Points, in no order, along strands that fork, close into loops and pass close to each other.
Points whose rows are less than 94.9 apart are linked; no others are. Some points are linked to none.
felas: [-28   3  11 -51  -5 -15 -22 -32   9  18 -12 -30  -5  39  -6 -13  28  -6
   5  31 -13  15   2 -22 -26  -5 -45 -29 -13]
nem: [ 13   3  13 -21  -9  19 -19  41  24 -22   0  -5  -1  23  18  -1  12  -7
  33 -16   5  11  -7  14 -17 -28  -8   5  10]
gekam: [-48  -9  47 -18   3  10  21  10  42   1 -27   6  48 -32   3 -42  10  26
 -11  24 -27  24  37 -27 -23  20   2 -24   7]
tamip: [ 21 -12  23 -40 -10  13 -21  41   4 -30  10 -23 -22  53   8 -35  25   0
  28  -1  -4  18   9  20 -22 -11 -41  -8   5]
pumem: [  5 -16 -36  11  -9   5  -2  14   0  -7  24   7 -34  13   0  16  12 -15
   7 -29  18  -1 -13  12  30 -37  18  27  -9]
Mapot: [ 27 -15  39 -54 -10  11 -11  22   2 -26  27 -35 -27  30 -10 -28   9  13
  38  -4 -29  46   1  22 -33  25 -65 -14  16]
nodo: [ 11  29  25  21  25   4  -3 -34  36  -5  31  -4  26 -27  15  40  14  -6
  34  -9 -16  49 -30   4 -17  13 -27 -27  31]
dorod: [ 20 -14 -19  25 -12  17  18  30 -15 -25  23   8 -30  -8  -6  12 -16  -8
 -12 -27   0 -24  -8  12  39  -5  15  17   0]
mozas: [-46 -46  24 -40   5   6  14  23  36 -15 -14  -4  14   3   0 -53  19  10
 -21  39 -27  22  32  -7 -30  13   2 -21 -10]
Lat: [ 14 -38 -45 -43  -1   2 -39 -27  21  30  10 -25 -25 -21 -29  53  22  11
  44   6 -35  64 -14   8 -23 -45 -12 -11  14]
tudi: [-22 -26  10 -28  18 -12  -4  17 -18 -17 -19 -21 -19  82  20 -58  15  -5
 -16  35   4 -51  25 -11 -31  39 -43 -15 -41]
zadut: [-26 -15 -38   7 -11 -43  37  15 -36  35 -37  14  56 -47   5 -41  -9 -13
 -46  25  -3   1  30 -17  14   6  35  -7 -33]
Norik: [ 13  -3  20 -20  16  -4 -27  33 -61 -29 -14 -39 -25  76  11 -27  17  21
  23  -3  -7 -73   9  10 -24  25 -59   2  11]
Belo: [ 14  24 -24  35 -10   6   5 -37  39  47  -1  48  33 -56   9  28   5 -12
  12   1  30  30 -23  12   1 -38  52  24   5]
povo: [-31   8  20 -34   9 -25 -14  10 -15   4 -44  -5  11  61   5 -32  26 -11
   4  39   4 -50  19 -40 -28  14 -22 -13 -42]
lirek: [ 13  15  36  45   3  27  29 -11  26 -39  51  15 -10 -23  10   4 -29 -10
  -4 -14   1  37  -2  30  20  24 -11 -22  36]
Lon: [-22 -29 -46 -43 -17 -26 -21 -60  -7  37 -10 -36 -39  15 -30  16  23   0
  -4  27 -17  26   6 -22  -6 -29  -7 -29 -17]
fator: [  5   6  25  12   6  16  23  41 -15 -43  18  -7 -20   1  -4 -16 -29  19
  -7 -15 -26 -15  14  14   9  36 -18  -5  29]
zalu: [ 10  45  12   8   9  -5 -21 -17  19  -3  15  -1  28  15  15  34  19  -8
  34  -9   9  24 -32  -2 -21 -12 -10  -3  16]
kep: [-56 -30   9 -63   3  -6   9 -39  29  46 -36 -10  39 -26 -18 -48  24   7
 -40  64 -16  15  27 -41 -23   4   7 -31 -12]
vad: [-41 -49 -46 -33  -7 -33   6 -57 -28  36  -6 -37 -47  18 -36 -35   3   3
 -46  55 -22  10  17 -25  11  17  -2 -24 -41]
Sut: [ 33  27 -18  48   4  17  40 -30   3  19  27  52  30 -63 -17  37 -35 -18
 -10 -20  23  12  -3  14  40  -7  26   6   1]
Gapel: [ 27  28   6  47   7   3 -23 -13 -35   0   5  36   7  27  11  42 -37  -1
 -20 -60  62 -78 -24  18  43 -12  15  35  12]
nupiz: [ -9  -8   5   4   1   9  25   8  33 -13   7   8  11 -21   7  -9   3  -1
  -9  10 -14  25   5  10  -7  -8   9  -8   9]
kita: [ 13  22  33  10  -8  37 -34  -4  79   5   6  40  22 -24  22  28   7  -7
  32   0  17  38 -21   9 -31 -45  35  27  13]
tokor: [-49 -37  -2 -50   4 -33  22 -53  -3  37 -30 -17  39 -18 -39 -51  -2  13
 -59  56 -15  21  28 -41  -4  33   1 -37 -14]
bezut: [-20  11  20   1   1  13  11  -8  44  17 -16  16  44 -46  14   7  24  -8
   3  12  -6  30  -4  -9 -21 -16  22  -2  13]
zubil: [ -8 -23 -68  44  -7 -25  24  24 -43   6  -7   2 -30 -10  -8 -19 -10 -16
 -34  -4   8 -32   6   3  48   5  38  20 -26]
natun: [ 21  -8   0  12  -3  13 -29 -22  62  19  15  34  -6  -5  16  36   8  -9
  26 -17  31  53 -23  14 -19 -60  41  28   8]
zenoz: [ 11 -21  -1 -58 -19   1 -50   5  19  -4   4 -34 -48  58   6 -24  41  -8
  29   8  16  40   6  23 -34 -22 -42 -12  -4]
kon: [ 39   0 -24  41  -7  36  30 -56  50  46  16  69  28 -81  -8  46 -22  -7
  15  -1  27  32  -5  19   3 -35  51  18  -7]
miko: [-17  43  45 -14  20 -19  11   2 -28 -11 -32 -18  44  13   8  -9  17  15
   9   4 -16 -32   1 -17 -27  38 -49 -15   7]
meki: [-16  -2  30 -53   9  -2   1 -18  17  -4  -8 -22  18  13  -5 -13  19  10
  15  27 -39  30  -1 -23 -37  13 -46 -29  11]
geg: [ 35  -6   8 -24  -5   1 -38  49 -46 -38   2 -36 -46  74  16 -13  21  10
  37 -18  13 -55  10  13 -16  -5 -46  14   5]
Feb: [ 10 -31  -9  -2   7  12  -2  81 -24 -38  -3  -4 -38  22   1 -24 -16   1
 -11  -8  -5 -67  16   5  16  13  11  19   0]
Nubev: [ 21  12 -15  41   1 -17  18  27 -69  -2   3  13   8 -25 -11  12 -48  -4
 -43 -32   6 -73   0  10  54  27  16   6   6]
Siz: [ -5 -20  11   6  23  -2 -10  21 -43 -30  -3 -29 -43  76  32 -43  12  10
  -1  11   9 -52  28  15 -14  42 -56   5 -13]
Tamev: [-34 -39 -15  -2   0 -23  37  28 -19   3 -36   2  28 -32 -15 -54 -19   4
 -55  33 -26  -5  42 -18  12  37  41 -17 -27]
tukar: [ 45  29   8  63  -1  31  17 -20 -23 -15  47  35  -2 -12  -6  40 -51 -12
 -13 -40  27 -23 -18  21  59   9   0   9  14]
vobo: [ 39  41   3  53   4   0   4   0 -48   1  11  28  26 -16   1  35 -38   0
 -35 -41  36 -62 -17  18  56  11   6  15  20]
Mev: [-37  -5  29 -26   5   0  36 -22  27  18 -23  -5  59 -59 -18 -23  10  17
 -11  25 -40  44  12 -28 -25  26  -9 -20  17]
kufe: [-38 -29 -36  33  -8 -31  -6 -28 -20   3  17 -30 -60  44  16 -38  16 -23
 -38  15  23  -7  18   8  15  19 -22   1 -35]
Kisi: [-36 -41 -36 -28  -7 -39  17 -33  -5  39 -27 -24   2  -4 -25 -40   8  -4
 -46  45 -12  11  20 -31   9  20   6 -29 -36]
tevub: [ 19  -5 -24  -4 -12  -5 -44 -14  40  11  16  -2 -30  20   5  30  22  -4
  36 -17  25  56 -21  19 -12 -53  17  18  11]
bolof: [-40 -47  28 -63   3  10  -3 -24  40  15 -19  -8  19   9 -15 -41  26  18
 -26  55 -19  33  23 -11 -36  -2 -14 -40 -13]
san: [-17  -7   9  16  15 -21  38  46 -54 -24 -22  -7  26 -28 -14 -36 -58  23
 -43   3 -38 -39  32  -6  14  72  14  -3   6]
zesu: [-17 -34  -8   1   5 -14  37  62 -25 -31 -19   2  -5 -28 -19 -46 -45  11
 -39  11 -39 -20  34 -17  10  48  40  -2 -15]
gasi: [  10   20   39    9    9   16  -25   63  -32  -44  -11    2    8    9
   21    1  -35   20   -7  -20    9 -102   12   29   -7   22  -14    0
   38]
zoniv: [ 24  39   6  59   5  -4  36 -52  13  28  22  48  58 -73  12  28 -11 -15
  -6 -16  31  39 -12   7  12   3  14  -4   9]
nalo: [  0 -18 -20  18  10  -8  19  12 -26 -13  16 -26 -37  12  -1 -11   4   2
 -19 -10  -3 -16   2   0  20  17  -9  15  -6]
sim: [ 17  -6 -25 -27  -1  11 -11  -7  14  15  15  -1 -14 -30 -23  54   7  -2
  45  -8 -28  42 -30  -3  -7 -26   1   5  16]
fab: [-20 -37  -9  14   9  -8  11   9 -17 -17  20 -38 -55  43  12 -54   6  -1
 -28  24  -6  -5  22  17  15  37 -27  14 -18]
vil: [  0  42 -13  13   9 -20 -14 -27 -19   4   7 -18   4   8  14  36  17  -1
  15 -18  -5   0 -31  -9  -2  -5 -11  -2   8]
zod: [  2  24 -44  21  -1 -43 -13 -30 -54  15   2 -33 -21  19  -3  38  18  -1
  20 -19   4 -17 -20 -17  12  -8  -3   0 -10]
fer: [  8 -20  36 -74  -3  14 -13  -1  18  -8  12 -35   2  36 -10 -29  25  21
  26  16 -32  47   5   1 -50  17 -69 -37   4]
vib: [ 14  -5  15 -36   9  -2   0  22 -55 -33   4 -48 -27  51  -1 -19   0  32
  14  -5 -36 -35  11  -8 -14  42 -54   4  16]
puvor: [-15  12 -11 -34  -2 -19 -24  14 -18 -10 -18 -32 -14  48   2   6  29   3
  27   2   1 -22  -7 -18  -8 -12 -12   4 -11]
kase: [ 36  37 -20  25   6  -1   8 -21 -31  11  19  17  12 -28  -6  65 -17  -7
  18 -34  10 -18 -42  -7  29 -12   7  22   7]
pim: [-25 -34  24 -26  -9  15  25  56  30 -36 -11   1   2 -13  -9 -53 -21  19
 -15  20 -42  20  40   4 -16  20  24 -27   9]
Kavis: [-21  12 -49  -8 -19 -54 -11 -47 -24  30 -16 -27 -26  17 -14  22  24  -6
  -3   9   7   5  -4 -21   4 -23   5 -19 -27]
laf: [ 14  52  -7  30 -13  -3 -10 -33   9  70 -29  41  47 -58   6  26   4  -5
  24   2  10  19 -30 -22 -18 -22  55  44  -1]
vek: [ 14   3  19 -40  15  -5  -5   0 -31 -20  12 -38 -17  32 -16  -4   2  21
  27  -6 -44  10 -15  -4 -19  33 -65 -11  11]
Lum: [-31 -32 -52  42   1 -28   4  -1   0  -7   5 -13 -41  33  20 -35  26 -26
 -36   2  45 -13  19  25  26  -6   7   4 -36]
niz: [  1 -13  -4   8  -3  19  -5  78   1 -38 -13  15 -10  11  15 -11   0  -6
 -10 -12  22 -60  15   6  22 -12  33  20 -14]
zabuz: [ 19  33  16  35  -6  15 -19   0  23  28 -18  51  27  -3  17  43 -20  -6
  12 -31  44 -13 -41  -6   4 -35  55  53  -7]
nuvu: [-12 -27 -45  23 -10   2  -7   2  21 -16  22  -7 -54  33  16 -21  24 -23
 -13 -10  32   4  -3  27  23 -32  11  18 -10]
rom: [  2  -5 -19  29   8 -25  35  35 -69  -6  -9   0  10 -39 -16 -19 -50   5
 -46 -12 -17 -43  20   2  38  43  22   7   7]
Zave: [ 56  12 -15  37 -16  39  25 -45  18  22  29  72  17 -53 -17  69 -44 -15
   9 -24  35  12  -2  13  42 -19  45  19 -17]
sufim: [-44  31  -5 -31  -5 -36 -15 -36 -15  19 -43 -24  -2  46  -5 -10  32 -11
   0  40   7 -21  13 -41 -16   1 -20 -29 -34]
zefa: [ -4  56   3  28  -9 -12 -20 -16  14  38 -33  28  35  -7  25  41   8  -6
  18 -14  28  -3 -32 -12 -15 -35  48  44  -4]
ves: [ 27  13 -10   8   6  17  20  -1  -2   3  14   9   4 -38 -19  44  -6  -5
  30 -21 -10   7 -35   2  11 -12  10   3   8]
Kezub: [  7  43  31  43  16  11  19 -26  29   4  12  39  48 -40  16  34  -8 -10
  11 -20  15  25 -23   2   4   2  10   8  20]
rar: [ 12   8  12  22 -10  37 -10  61  16 -31 -10  50   4 -11  10  16 -27 -17
   1 -20  28 -46   1   2  36 -33  47  23  -6]
pev: [-11 -32 -55 -47 -17 -13 -43 -65   8  48  -9 -34 -41 -14 -35  48  36  15
  34  24 -30  52 -13  -8 -27 -44  -2 -30  -4]
kiped: [ 20  13  15  63   2  33  34  -6 -19 -30  46  16 -23 -23  -2   1 -49  -2
 -23 -26   3   1   7  18  49  31  -7   0  19]
Fegis: [ 34  42 -13  39  -1  -6 -16  -1 -18  19 -16  38  23  14   7  46 -19 -12
  -4 -40  51 -43 -32  -4  22 -34  46  41  -6]
Tosa: [ 18  22  30  17  15  17   0  48 -24 -34   6   1  -1   5   8   2 -26   4
   1 -28   8 -52   1  17  13   8 -12   2  22]
gofu: [ 14  24  21  30 -17  38 -24  24  43 -12  -2  57  12  13  19  23 -28 -14
  -1 -31  53 -23 -12   7  15 -45  51  48  -1]
Vozan: [ 19  16  26  32  11  24  17 -28  44  -7  41  24  21 -47   6  27  -9  -8
  17 -14  -7  51  -7  22   1   1  -9 -26  32]
sek: [  7  16  31 -23  -2  30 -28  29  57  -7  -2   5  19 -16  21  13  15   0
  41  -1  -6  40 -14  11 -31 -30   2  17  18]
feno: [-22   8  28 -23   6  16  -1 -37  48  28 -19 -10  46 -54   1   5  32   8
  20  28 -29  42 -13 -13 -33  -2  -7 -16  16]
namu: [ 16 -10 -18 -32 -17  -8 -46  -7  15   6  17 -29 -47  34   4  14  31   6
  41  -8   7  42 -15  11 -14 -31 -27  -6   5]
riv: [ -2 -26  36 -18  -3  21  23  44  10 -42  15 -14 -24   4 -14 -36 -23  23
  -2   5 -37  16  23   8 -14  28 -11 -12  18]

How many points has the smallest loop of links through each point below? Write - if it is on no loop.
kiped: 16
nuvu: 7
vek: 11
kita: 8
Nubev: -

A tip is a point with one link. Name the tips that can be reached along the links from each point below, in the order of the rows.
Mapot: geg
san: zadut, Feb, kase
gekam: vad, nupiz, gasi

A fork is a point with three links, a tip a point with one. Leave the first point through the second and follow the links. Name the first fork or tip that comes.
nodo / zalu: kase
Norik / Siz: Mapot
zabuz / zefa: Vozan
Vozan / Kezub: zabuz
